Points on a hilly landscape, in no order, each with its height.
A ball rolls from a point to the lowest of its 2 nearest points, and stops where none of them is lower. Distance is the straight distance between rows; heights are no part of it.
Vafeb h=616: [  3   8  25 -21  14   6  10  48   4  -3 -43  -9 -27 -34 -22  17  25  28
 -44  54 -29  -4]
siraf h=563: [  9  51  34  -3  29 -16 -16  28  35 -36  23   5 -30  30 -29 -38  19   3
 -31  11  27  10]
Pav h=603: [  4  17  18  -7  32   0  14  39  -5 -42 -25 -12 -22  15  -2  16   5  18
 -53  38 -20  11]
fadu h=308: [-38   1 -20  21 -30  21  11   6 -14   8  23 -29 -15 -33  -6  -8  37  28
 -30  22  -6 -29]
Sukop h=573: [-41 -11 -19 -14 -17  15 -24 -31  17  56  41  23 -43  15   9   8  -7 -26
 -17 -17   9 -44]
von h=723: [-39  21 -30  53 -14 -32  14  21 -43 -31  34   4  42  14  15  48   7  36
 -22 -16 -40 -29]
Sazam h=475: [ 21  -8  18 -17  37  16  12  44  17  17 -28 -34   6 -10  31  -9  12 -25
  -5  11  21  45]
bobo h=375: [ 16  60  25  16 -22 -23 -16 -19  24  36  -3 -36 -17  17   2 -23   5 -32
  44  20  35  24]
mek h=211: [-18 -18  14 -20   3  17   3   9 -18   3 -11  -9 -30 -12  -3  -4  28   3
 -41  17  21  -3]
Dak h=241: [ 46 -10 -33  17 -21   6  -7 -43 -25 -42  25   0  31  -5 -30 -21   3 -12
  63 -48   8  21]
koga h=667: [ -7  13 -30   4   2  -3  19  62  39  27 -41 -53   6   8  45  11 -15 -20
   8  19 -31  29]
Dumuz h=493: [-32  -5   7 -16  18 -41   8  48  27  13  -9  17 -12  10  37  66 -21  22
 -25  40  -5 -11]
saz h=480: [ 20  16  11  -3 -14 -38   3  -9 -13   0  13   8  20 -11 -13   4  21 -15
  26 -22  80  15]
nabe h=254: [ 13   2  19   6   8  16  19  36 -34 -79  18  17   6   7 -23  -4   7  47
 -44  17 -13   5]
napof h=542: [ 14  17  18  -4  -6 -40   8 -14   9  -2 -14  15 -14  23  -3  15 -20   0
  12  10  21  -5]
kapu h=770: [-47  28 -22  36 -21 -32   2  28  -2  -8 -20 -23   1 -15  17  44  -9  25
 -22  40 -16 -14]
bogit h=739: [-57  38   7  57  -8 -49  -3  17 -42 -29  28  -7  12  -3  -6  60  15   7
 -12 -31 -23 -25]
sen h=507: [  0  54   6  42 -25 -11  -5   0  27 -26   7   0 -37  10 -46 -37  39  10
  12  23  -4  38]
dabeg h=132: [ 25  15  29 -15  41   1 -10   0   7   9 -24  25 -33  11  38  13 -57  31
  30  30 -30 -21]
vef h=361: [ -8  -5   3   1 -40 -11  31   1 -27 -25  37  42  26   2 -18  25 -17  35
 -26   2  -1 -39]
reto h=538: [  8 -14  -5 -37  38 -19  -7  53  28  14   7   2 -24  46  50  10 -22   8
 -21  -1 -15   1]
Teger h=430: [ 34  24  15  -6  34  19 -14 -12  -1   5 -51  17  21 -22  16  -1 -58  -2
  56  32 -25  40]
zubon h=297: [ 23  -9   1  -2   4  15  11 -27 -21  -3   1 -29  11 -15 -14 -37  11 -25
  24 -25  16  28]
lera h=610: [-41 -17 -36 -21 -24  11  10  -9  15  54  16   4  -8  13  24  14 -26 -30
 -36 -38 -15 -45]
Fom h=587: [ 18  38  21  -9  29 -11   3  26  13 -48   0  18 -17  47 -14  -8 -19  16
 -47  18  -1 -14]
Bemu h=362: [-13 -46 -14  29  -5  41  19  15 -23 -12  24 -41  20 -45  -5  -4  61  25
 -27  22 -15 -17]
Gep h=336: [-48 -37  11 -29  -5  17  11 -33  -4  32  16  20  -9 -25   9   7  23  -1
 -42 -23  38 -42]
leb h=506: [-46 -21  23  -9   4 -19  -8 -18  23  45  35  64 -33  23  12   2 -11 -35
 -17 -30   4 -57]
tovup h=615: [ -5 -21 -44   5 -17  36   4  -6  -3  -6  24 -22 -11 -10 -33 -29  29   1
 -14 -40  -2  -9]
rarur h=653: [ -7  10 -28   5   9  -8   9  22  21   1 -29 -19   1  30  33  26 -38  -4
  -1  13 -16  -4]
vavi h=401: [ 25 -18   8  -8  -5  13 -29 -60 -18 -19   7  62 -13  29 -11 -12 -25 -11
   7 -16  -2 -20]
Rop h=419: [-41 -51 -30  -9  -6  28  -6 -46 -14  55  -3  16  14 -23  20  -1  17 -32
 -15 -38  18 -42]
kekag h=443: [  3   3  20   2 -15 -13 -10  -9 -13 -19  46   2  14 -48 -40 -13  45  -9
  14 -36  67  26]
situ h=200: [ 44 -23   0  10 -11  30  40  13 -16 -83  15 -17  -3  13 -30 -13   6  52
  -6   3 -24  -4]
gisog h=440: [ -1 -61 -37 -14  10  33   8 -34 -27  38 -11 -24  27 -23  29 -16   7 -32
  10 -38   8 -11]
batu h=72: [ 31  16  -4  33   7  -2  38  17   9 -20 -51 -43   9   8 -10 -27  -2  25
   6  12  -1  44]
boti h=460: [-36  17  13 -17  -4 -41  -8  45  36  50   0 -21 -14  -1  47  49 -19  15
  10  41  28 -17]
dol h=510: [ -5  10   6 -18  25 -29 -45  63  30  13  10 -10 -27  24  54   1  16  16
 -29   0  29   9]
vuz h=562: [ -6  29  -2  -4 -28   8  11 -23  -4  -1 -15   5 -36  22  -4 -13 -34   6
   6  27 -10 -11]
gofe h=695: [-13 -31 -34   1 -14   5  32  49 -15   4 -29 -11  28 -33   6  52   2  28
 -36   8 -46  -1]
vegot h=447: [ 37 -21  -4   6  28  26 -17 -21 -30  -8 -49  10  46 -38  -6 -30 -44  11
  63  14 -53  42]
sefik h=530: [ -2  23   0  17 -50  11   5 -43  -8   1   5   5 -58  17 -12   7 -41  33
  18  45 -49 -25]
Lofud h=393: [ 34   7  63 -27  47  11 -35  -9   0   0 -32  40  36 -37   9 -19 -44   6
  57  42   7  33]
Gib h=619: [ 27  17 -13 -31  39  -7  -6  24  32 -22  15  10  11  52  -7 -21 -21 -20
  -8 -40  -7   0]
Pev h=479: [-31  41   7  19  15 -11 -32  44  19  11  -6 -18 -21  15  36  16  25  -5
 -37  36  21   9]
Zun h=293: [ 34  28 -11  22 -20  -1  -5 -33   8  13 -17 -21  -8  34  -8 -34 -12 -34
  51  -1   8  36]
zuku h=187: [ 33 -20 -17  31 -18  17  -7 -42 -12  12  32 -14   3  -5 -25 -37  26 -31
  57 -44   2  31]
bab h=134: [ 34 -12  -9  20  -2  16  39  -5  -2 -49 -23 -23  26  17 -29 -34  10  29
  -2  -2 -16  26]
roto h=280: [-20  26 -23  19 -30  -2  -3 -20  10  32 -12 -47  -1  -3   1  -6   7  -7
  -3  17   4  14]
sis h=264: [ 34 -37  -6  -1 -23  33  30 -38 -21 -43   4 -14 -18   0 -27 -28  -2  25
   6   6 -33 -29]
maf h=397: [ 32   7   5   8 -46  -6  11 -29  -8 -54  50  18  30 -10 -44  55   3  20
  36  24   4 -33]
sapi h=482: [-14  25 -18   5 -64  15  10 -35  -7  12  55  33 -49  37 -12   9 -25  20
  -3  12 -41 -43]
Bodid h=377: [-43  21   4  11  34  -4 -27  30  36  10   9 -10   6 -26   2 -13  36 -32
 -34 -45  26  30]
kagov h=307: [ -4  -1  28   4 -14  11  29  16 -42 -63  66  41   8  16 -32   5   1  57
 -40  10 -19 -34]
dupob h=713: [-22  10 -47  51 -10  -9   0  20 -24 -45   0 -19  34  18  -4  23  23  25
 -20 -19 -39  -4]
zopi h=511: [ 11  46  12   7 -15 -65   5  -8   7 -16  16  34   5  25 -17  12  -3 -12
  23  -8  58  23]
rit h=250: [  5  -8  51 -25  41   7 -15  -3   7 -10  -9  30 -23   9  15  11 -22  22
  -2  30  -6 -24]
Zusel h=500: [ 44 -14  10   4  31  27   7 -36  15 -21  -5   1 -25  35 -47 -64   6 -33
   4 -33   2  12]
Dufe h=567: [ 20 -26  48 -49  41  -6  -5  -2  -4  11  -4   9   3  -8  33  -3  21 -34
   2  -8  61   6]
tig h=458: [ 33 -15 -10 -16  15  12 -15 -37 -14 -30  -1  24 -10  43 -30 -36 -21 -27
  26 -47  -3  12]
Vovem h=526: [  9 -29  37 -42  38  15 -46  -6   4  50   3  -4  -3 -10  63 -22   2 -21
  17   1  37   8]
vugom h=360: [-15 -34  11  -6   4 -27  17 -20 -20  16 -11  42  -1 -25  17  51  -9   5
   6   0  16 -22]
fasig h=635: [-18  18 -24  -9 -11  -3  -5   4  23  24   9  -3 -17  50  26  16 -40 -17
 -11 -16  -6 -38]
Nolav h=441: [-10 -20 -24 -23  34  12  -2  31  23  39 -11 -44   7   8  36 -15  11 -32
 -11 -12   9  10]
Geda h=292: [  1 -31   6 -23  17   0  11  13  -4  19 -29   0  -4 -12   6  43   0   9
 -16   9   9   3]
lilig h=384: [-16 -38 -19 -14  13  33  -5 -24   3  35 -14 -31   4  -1  16 -49  27 -47
  -5 -27   7   8]
supir h=299: [ 45   1   2  19 -39 -35 -10 -47 -27 -32  23  25  26  -2 -31  21  -5  -7
  70 -30  10   7]
Gava h=688: [ 12   2 -38  -3 -13   1  45  34 -24  31 -58 -27  10 -45   1  28 -13  22
  -5  13 -45   1]
lat h=239: [-33 -17 -17 -19 -39  10  -1 -20 -15  41  36  -1 -21 -26 -14  10  26  19
 -41   3  21 -43]
Suzur h=721: [ -9 -20 -39  66   1  13  20  25 -28 -41  -5 -59  36  -7  -1   9  29  18
   6  -9 -43   5]
koza h=678: [ 20   6 -19  -8  18  14  28  49  10  48 -53 -35  -2 -21  20  22 -26 -16
  19   7 -58   4]
videv h=332: [ 18 -36 -10  -4   9  33 -21 -55 -26 -23   3  17  -2  -4  -5 -23  -7   4
  12  10 -24 -15]
sudo h=656: [-23 -26 -28 -21  12  -4  -4   4  20   7   3  27  38  16 -15  10 -26 -24
  -9 -85  -7  -1]
sav h=305: [-29  22   7   1  12  13 -11   8   7   3  12   3  -6 -18 -23 -22  25  -9
 -54 -20  20  -2]
Vori h=427: [-16 -29  12 -14  -4 -21   5 -19   6  20   8  54  -8  21  13  25 -21  -3
 -17  -3  11 -48]
Vezon h=779: [-23  30   9   0 -32 -42  19  15   0   0 -26   5   2 -22  -6  65 -27  33
   7  32  -2  -1]
lufu h=350: [-44  22 -10  -5  -6   0   8  -7  17  66 -12 -43 -11 -13  28  15  -1 -28
  -4  19  14  -7]
Pogef h=534: [ 42  15  16 -13  31   7 -11   0  27 -41  -5  -4 -23  36 -35 -60  11  -5
 -14  -5  19  25]
tepav h=588: [ -6 -10 -26  22 -22  27   2  -6  22   7   8 -35  -2 -10 -28 -63  55 -23
   6 -43  14  29]
subol h=425: [ 40 -41  -7 -22  28  46  -3   5 -40  -2 -50  34  42 -57 -11 -28 -14  14
  35  12 -43  16]
porel h=437: [-33  35   6  10  23  -9 -10  36  23  23  17 -28  -2 -10  31 -10  40 -33
 -31   8  57   9]
paka h=398: [ 39 -61  14 -21  47  27 -13  -8 -27  12 -54  15  33 -40  11   9 -15  -8
  33  -9 -20  43]
Karas h=638: [ -7  14  -9 -13   3 -31  -7   5  30 -11  22  28  15  33 -18  10 -20 -27
  -6 -58 -26  -1]
rom h=436: [ 43 -23  39 -26  34   6 -49   4  28  18 -19  26  40  -7  41 -38 -53 -20
  45  31  14  40]
zegu h=551: [-10  34   7  25  -9  15 -20  -6  33  -9  13 -18 -20   4 -36 -57  50 -24
  -3 -22   4  51]
duf h=359: [ 16 -27  13 -17  30  27  -2 -24 -17  15 -53 -25  19 -11   6 -19 -13 -16
  27   0   1  33]
Muk h=788: [ -7  13  16  18 -45 -55  29 -28 -14  -1  -1  22  -4 -10 -21  54 -33  41
  37  39  10 -26]
dipo h=415: [-48   8  -1  -9 -18 -23 -11  -5  34  66  -6 -11 -11 -11  46  44 -40 -11
   6  21  -4 -43]
Kabup h=466: [ 13  21 -11  34 -39   3 -10  -5  -3 -37  17 -15   4   6 -39 -21  34   9
   0  -4  -4   6]
Puvu h=481: [  6 -45  24 -28  32  31 -52 -10   2  34 -10  11  38 -12  51 -34 -27 -30
  21  15  17  35]
Pef h=431: [ 17  21  -4   5 -53 -11   9 -18 -14 -29  37  -2  -7 -12 -24   8   9  15
  26  22   9 -11]
nalun h=418: [-18   6 -18  -3 -72 -13  17 -20 -14  -1  54  34  -7   2 -14  11   5  20
   0 -26 -24 -40]
dovi h=338: [  7 -21  55 -30  46  -4 -36 -15  -9  13 -22  52   2 -35  18 -11 -21  16
  22  32  13   2]
gil h=757: [-58  51 -18  53 -11 -31  -8   3 -15 -13  15  10 -10   6  -5  24  12  12
 -33  10 -22 -18]
Lepeg h=704: [-28 -15 -29  27   1  15  17  28 -31 -22  -3 -10   6   5   4  27  18  26
 -56   2 -55   3]
Gal h=385: [-25  10  26  13 -11  13 -18 -15  10 -10  30   0 -19 -35 -43 -33  60  -4
 -20  -5  49   9]
tuzen h=356: [ 27  -2  11  28 -57 -34   5 -37 -11 -28  67  33  19 -10 -50  40  20   8
  58  -9  40 -24]
fatu h=497: [ 42   4  18 -54  35  -9   7  74  17   1 -34 -13   8   3  34  31  17  -6
  -8   7  -3  45]
Kibo h=191: [  8  18 -15  29 -17   0  15  -9  21  16 -33 -55  13  16  14 -36   4 -12
  28  22 -14  39]
digi h=597: [ 21  -1   5 -35  36  -4  -7  -6  17  12  -2  19   2  20   7 -15  -3 -35
   5 -31  27   1]

Two balls start at each pair of points below. Name the first point that both come to, or write -.
tepav, tovup | Kabup
Pogef, vuz | situ
sapi, lera | -
fasig, Fom | -

For each start below, name the point where the ball stops.
siraf | batu
sefik | batu
sudo | dabeg
